A landscape with many valleys, sampled at points; each row gives a point and its height.
A ball rolls from a point to the lowest of its 2 nearest points, and stops where none of them is lower. Distance is the straight distance between rows; heights are no part of it.
<408> (h 2.70): [ 13  -4   6   0  -8  -5  -7   1   3 -10  16   0  14  10 -12 -11  -9 -21
   7  -4  -9  11 -19]
<57> (h 1.35): [ -8   3  11   9  -8  -8  10  -7   7 -19   9   8 -23   8  -9 -21 -12  11
 -33 -13  -7   7   0]
<466> (h 1.68): [-19   6  -3  12  15  -1  -6 -17 -16 -11  -3   2 -17   1 -23 -19  30  -7
 -18   7  -6  -4  -5]
<841> (h 6.30): [ -7 -34  -2 -21  -4 -22   4  19  -6   8 -11   5  -9  -6  22   7  -2  -7
   3 -13   1  -6  -1]
<162> (h 5.05): [  4  -3 -14  11   4  -8  34 -20  -5   0  15  22   7  -4  -4   2 -12   9
  -3 -13   7  -2  -6]
<29> (h 2.96): [ -9   2  11 -14 -15  -7   4   3   1  20  -4  -7 -14   0   1  -4   3   3
  28   3   5  -2  -5]
<310> (h 4.96): [ 14   1 -16 -13  -8  -5  13  17   7  23  24   3   1 -15  24  20  -8  -3
  36  -5   7  -4 -12]
<419> (h 3.90): [-24  12   7   5 -17   1  21  -6   6   8  19  -1 -17   3   9  -9  -9  33
 -16   4  14  -3  16]
<901> (h 6.67): [ -4 -29   9 -22  -7 -17  10   1  -7  -5 -33   5 -22 -16  13  17  12 -12
 -17  -9  -2  -5  12]
<927> (h 3.17): [ -3   8 -10  18  12  -1  -2   4 -13 -16  24   0  -8 -12   9  -9   6   0
  -5  19   6  -6  23]
<820> (h 3.68): [-21  24  12  22 -11 -12  -2 -11   9   7  30  10   3  10  14  -6 -16  34
   2   2  13  -7  14]
<677> (h 2.18): [  6 -14  -9   0   2   0  21  -2   7 -19  14  -9 -24 -25  11   7  -3  -2
 -20  13   4  -7   2]
<25> (h 3.99): [ -3   3  10  -3 -19  -1  -7  -3  -2  15   5  11   3  29 -14 -25 -22  16
  -1 -16  -1  13 -12]
<871> (h 4.24): [  1   8  15  -8 -13 -10  -6   1   4  11  15   8  26  25   7  -2 -28  14
  18 -17   6  16   5]
<933> (h 1.49): [  2  -2   0 -10  10  -5  -5  19   7  -4 -24 -22 -14   7 -17 -12  19 -16
 -20   2  -8   3 -20]
<205> (h 2.50): [  4   5  -1  -2  22   4  -2  -6   3 -18 -32 -18 -13  13 -26   4  10  -7
 -34  12 -16 -11 -28]
<81> (h 4.84): [  3 -31  -1 -10   7 -17 -12 -11  -5  10 -28  -7   0 -12  -3   5  35 -38
  -9  -6   3   5 -11]
<115> (h 3.20): [ -5  -2  18  -2 -14   2 -10 -15 -12   3  12   2   1   4 -13  -9   8 -13
  24  -6  -2   7 -11]
<213> (h 7.01): [ -7 -11  13  -7  -5  -1  18 -18  -7  -7 -28   2 -15 -12  -6  23  13   4
 -13 -12   9   1  13]
<437> (h 2.15): [-14  25  19  17   1  -2   9 -10  12  -9 -12  13 -33  19 -15 -14   2  20
 -31 -21 -17   0  -4]
<197> (h 3.55): [  1   2 -23  -2  19  -4 -16  -2 -27  22  -3   9  10   2  -4 -10  -4  17
  12   0  10   8  -7]
<391> (h 2.74): [-28 -11  18   0  -1   1  -2   4  -9 -16 -29 -14   8   9 -19   1  14 -14
   6  -6  -3   2   4]
<224> (h 2.05): [  5  12 -16   4  15   0   9  33  17  -6  32  -7  -7  -5  20  -4  -3   7
   8  16   1  -8  -1]
<636> (h 4.16): [  9  20 -21  14   3  17   8   2   4   6   1  15  -4  13 -10 -19 -14  13
 -16  10  -2 -12 -11]
<593> (h 3.85): [ 11 -16 -13 -11  12   4 -23  16  -9  -1  13  -6  -7 -10  21  -2  14 -30
   4  17   2  -1  12]
<928> (h 2.90): [ -4  29  24  25  -9 -19  12   6  30 -13  22   3   8   8   1   3  -5   8
  25   2 -18  -1  -3]
<630> (h 2.02): [  6  14  11  -7  -5   2 -11   6  -3  10  21   5   8  -6  18  13  -1   4
  37   4   4   0  21]
<186> (h 3.29): [  9  -5 -10   1   9  13 -11  16   0  -9 -14 -11  14 -16   8  16  15 -21
  12  23   2 -10  11]
<581> (h 3.19): [  8 -15   8  -8 -15  15 -31  -4 -14  -5   0   5  21  -5   0   9  -4 -15
   9  -1  12  15  17]
<698> (h 1.99): [ -3  -6   5 -25  -9 -13   2  18   6   2 -48  -5 -21   2  -2  12   4  15
  -9 -22  -2  18  -3]
<557> (h 1.05): [ 23  16  -7   4  -3  22 -32  11  -6   5  16   7  21  19 -13  -8  -9   3
   1  -1   3  13  -2]
<662> (h 2.33): [  5  -9  -3 -11  -9   1   3   5  -2  11  -9 -11 -24 -23   8   3  20 -11
   7  17   9 -12  -2]
<846> (h 2.76): [-12 -20 -11 -12   5 -10 -25  -7 -10  35 -34   5  13 -16  -2   4   6  14
  21  -5   5   1  10]
<635> (h 3.28): [  7  -1  -2   8  20   3  16 -12   8 -24 -11  -7  10   6 -21  16   3 -18
 -16  14 -11  -9 -11]
<733> (h 3.88): [ -9  10  16  13   2  11  12   2  17 -16  -6 -17   9  11  -3   4 -19  10
  -9   5 -12  -5   7]
<287> (h 3.26): [-11  -2  -7   1  -5   1 -10   2 -11  28 -19   6  23   7  -1  -4 -14  20
  19 -10  10   6   4]
<765> (h 4.25): [-21  -7 -13 -19 -13  -2   3   3 -13  28  20   6 -20 -16  33   2  -6  15
   8   5  14  -8  13]
<128> (h 2.47): [ -8  26   3  19   7 -17   3  25  23  -9  34   0   5  10  13  -6 -13  24
  15   1  -8  -4  -2]
<166> (h 3.44): [ -1  22  -2  20  -4  14  -4  -4  -7  -5  26   8   1   2   1 -13 -11  23
   6   9   4   0  17]
<363> (h 2.28): [  0   5 -15  16  16  14  -8 -15  -6  -2  -3  -3   4  16 -12 -20  18 -20
 -25  10  -9  -9 -11]
<964> (h 2.43): [ 25  -7 -16   4  -3  23 -11 -15  13   5 -13  -3  20   1 -18   8  -8 -11
 -25   5  -1   3 -19]
<392> (h 2.84): [ -6  28  10  32   3   3 -15  26  23 -18  22   5  11  11   0 -14 -11   6
  -5   8 -16  -7   5]
<28> (h 3.84): [ 19 -11   6 -16  -8  11  -2 -13  13 -14 -27 -21   0 -11 -18  36  -1 -17
 -16  16  -9  -1 -22]
<347> (h 3.66): [ 10   1  23   2 -10  20   8 -22  16 -18 -19 -10 -11  18 -29  12   1 -10
 -17 -13 -21   2 -22]
<676> (h 1.22): [  3 -16  -6  -9  -5  -7   7   2   8  25 -36  -5 -11 -27  -1  14  20   1
   6  -7   0 -13  -9]
<15> (h 3.76): [ 11  -7  -2  10   7   7  15 -25 -13 -18   0   4  12  -9 -11  15  10 -20
  -2   3   7  -6   1]
<156> (h 3.39): [-30   9  33   5  -7  -3   8  -5   9 -15  -8  -7  -2  13 -11 -10   3   1
   0  -9  -5   5  10]
<599> (h 5.97): [-11 -35  -4 -26   3 -19 -10 -12 -25  21   2  17 -16  -8  27   4 -13   4
  17  -7  -2  -7   4]
<643> (h 3.08): [ 33 -22 -13 -10   2   1   1 -17  21   6 -17 -19  15 -13  -3  19   2 -20
 -23  10   2   7 -23]
<732> (h 2.51): [  4  -2  11   4 -15  19 -11  -3  -2 -14 -12  -4  35   5 -11  22  -2 -14
  17  -4   1  13   5]
<565> (h 0.69): [-21   5  15  -3   1  -2 -16  -8 -17   0  -8  -9 -34  -3  -5 -17  24  -5
   1   3   0   7   1]
<580> (h 2.68): [  6   4   5   4   6   3   4  20  -1 -11   6  -6  12 -11  13  21  -3  -7
  14   6   2  -2  27]
<906> (h 3.95): [ -2  24 -16  36  19   5   6  -9   7 -12  14  20   8   3  -6 -12 -15   6
 -25   3 -19 -26   0]
<670> (h 4.63): [ 34  -2 -19 -11  -7   5 -11  19  11  13  14   1   8 -19  19  11  15 -18
  21   8   7   4 -14]
<315> (h 3.71): [ -7  -8  10 -14 -20   7  -7  -4 -17  12   5  -1  13   1  19  -1 -18   9
   5   4  21  11  23]
<556> (h 4.51): [ 14   7  -8  -5  -9  10  33   3  10   3  12  -6  -1  -7  23  18 -23  14
   3   0  12  -2  -4]
<17> (h 1.91): [-19  -9   1  -4   6  -4 -16  -1 -17  10 -38  -8   8  -9 -16  -2  18 -10
  18   2   8   0   1]
<69> (h 2.93): [-11   8   7   5   5   7  15 -18   3 -12 -21   3  -9  18 -27  -3   7   3
 -22 -22 -15  -6 -14]
<551> (h 4.17): [ 27  -9 -18   9  18  -8  14  -5   2  -6   5   7  21   1  -6  12  20 -33
   8   6  -4   1 -11]
<404> (h 7.24): [-14   0  17  -3  -5  -3  22 -15  -9   2 -36   0   8   6  -6   3  -8  21
  -1 -15   9  -1  16]
<626> (h 2.24): [ 10 -11 -19   6  21  -2 -14   5  -4  10  -5 -15  -3  14  -2 -25  18 -23
 -16  13   0   5 -22]
<490> (h 0.62): [-15 -13  -5 -14  16 -10 -16  -2 -28  12 -22   1 -19  -7   0  -8  32 -14
  14   5  -3  -9   2]
<151> (h 5.29): [ -2 -12  -9  -9   1 -20  25  -8  -8  11   9  16 -21  -4  -1  -6   2   6
   2 -25   2   6 -17]
<338> (h 3.77): [-19  18  20  16  -7   1  -9 -22  -7  11   8   9 -13  17 -19 -24  -7  16
   1  -9  -4   1  -7]
<640> (h 4.80): [ 27   7 -11   3  -8   4  19  -6   4   0  18  16  15 -16   9  18  -5   5
   9  -7   6  -1   6]
<597> (h 1.48): [  2  -7 -30 -15   6  -2  19  23   6  -5  15 -13 -14 -14  23   7  -2   2
  -9  15   4 -11  -8]
<875> (h 5.69): [ -3  -6  -5 -15  15 -19 -15  -7 -31  12  23   5 -14  -4  19  -5 -10  11
  22   1  -1   3  12]
<572> (h 4.02): [-11 -13 -16 -16 -11   1  13   5 -14  31  -4   6   2  -7  22   4 -18  25
  -4  -5  26   1  16]
<433> (h 3.34): [-20  -5   3   5  21 -17  10   3 -13 -13  -6   4  10   4 -15 -10   7  -8
  13  -2 -10  -2   3]
<366> (h 4.28): [  0 -27   0 -15   2  -6 -26  11   0   5  -9  -4   8  -3   9   0  13 -37
   9   3  -1   6  -5]
<260> (h 3.18): [ -2   7  -5  14  19  11 -11  12  -9 -27  15  10  18  -4   3   7   7  -2
  -8   9  -3   2  38]
<947> (h 4.26): [ 18 -19  -9 -24 -16   5 -12  26   4   7  17  -2  -1 -13  31   0  -5 -20
   2   5   8   2  -9]
<479> (h 2.10): [  6  -9   0   5  -3  -8  -2   6  15 -24  17   2  -1  20  -2 -27 -16 -13
 -29  -5 -10   5 -12]
<661> (h 3.21): [ 12  27  -6  23   5  24  -9  16  18 -21  12 -11   2  -4   0  -5  -8   8
 -11  25 -12  -7  12]
<187> (h 0.18): [ 13  31  18  12   4  14 -47  -7  -6  -6  29   8  16  16 -10  -5  -8   9
   9 -11 -13  11  16]
<749> (h 1.19): [  0  18  25  -1  -5  13 -36  -5 -14   1  31  -2  13   8  10   6  -7  13
  28  -6   0  14  32]
<625> (h 1.71): [ 16   8  -7  13   7  22 -17   6   4  -1 -11  -2  30   1 -13   4   1   0
   4   3  -3   9   0]
<801> (h 4.49): [ 13  12   8 -19 -17 -10   9  12  16  13  36   4   7  12  28   8 -24  11
  21 -15   6  15   7]
<165> (h 2.79): [  2   7   1  23   6   1  12  -7   7 -30  27   8  -3 -15   2   0  -4   1
 -30  14  -3  -4  10]
<744> (h 5.50): [ -1  -7 -19 -11  13 -17   3   2  -8  12  28   5 -12  -5   6 -18  -3   4
  11  -4  -1   1 -17]
<497> (h 3.70): [ -6   0 -15  25  21  -9  13   8  -4 -20   6  12  17   9  -6 -10  -7   5
  -9   4 -12 -10   3]
<805> (h 3.47): [-12  14  10  21  -9  13   9 -25   0   3  -2  22   1  14 -29  -8   0   0
   4 -20 -11  -4 -12]
<675> (h 4.18): [ -8   5  13  -9 -14 -12  39  -8  16   2  13   1 -14   0  16   4  -9  19
   4  -2  13 -10   4]
<396> (h 2.67): [-11 -11  12 -13 -10 -20   1   4  14  31 -54   1  -9 -12   3  14  12  17
   7 -23   9   9  -3]
<502> (h 4.33): [ 18  12 -39  11  14  15   0  15   0  17  -1  -1   5   0  -8 -14  12   3
  -1  13   7  -9 -19]
<33> (h 0.31): [  2 -13  -9 -18  -3  -4   7   5   4   2 -20 -13 -14  -4  -1  -7   5   2
 -24  -7   5   8 -11]
<735> (h 4.32): [  5 -12  25 -12 -14   3   8 -10  14 -20 -13 -21 -18  -4 -15   9   7 -20
 -10  -1  -9   3 -10]
<847> (h 4.23): [ -6  11  19  -5 -16  15  18  11   8   1 -16 -20   3   4   5  15 -11  13
   7  19  10  -5  15]

Where does a ball stop that starts at each point below?
<765> -> <187>
<636> -> <490>
<744> -> <597>

Call two points neighbours if one is among the 2 nearest of the other. Go from one point of each pair to the other, from neighbour to neighbour, staying as low as possible. Name the highest point that can't be avoided.
<676> and <490> -> <396>
<33> and <490> -> <363>
<57> and <33> -> <115>
<128> and <187> -> <260>
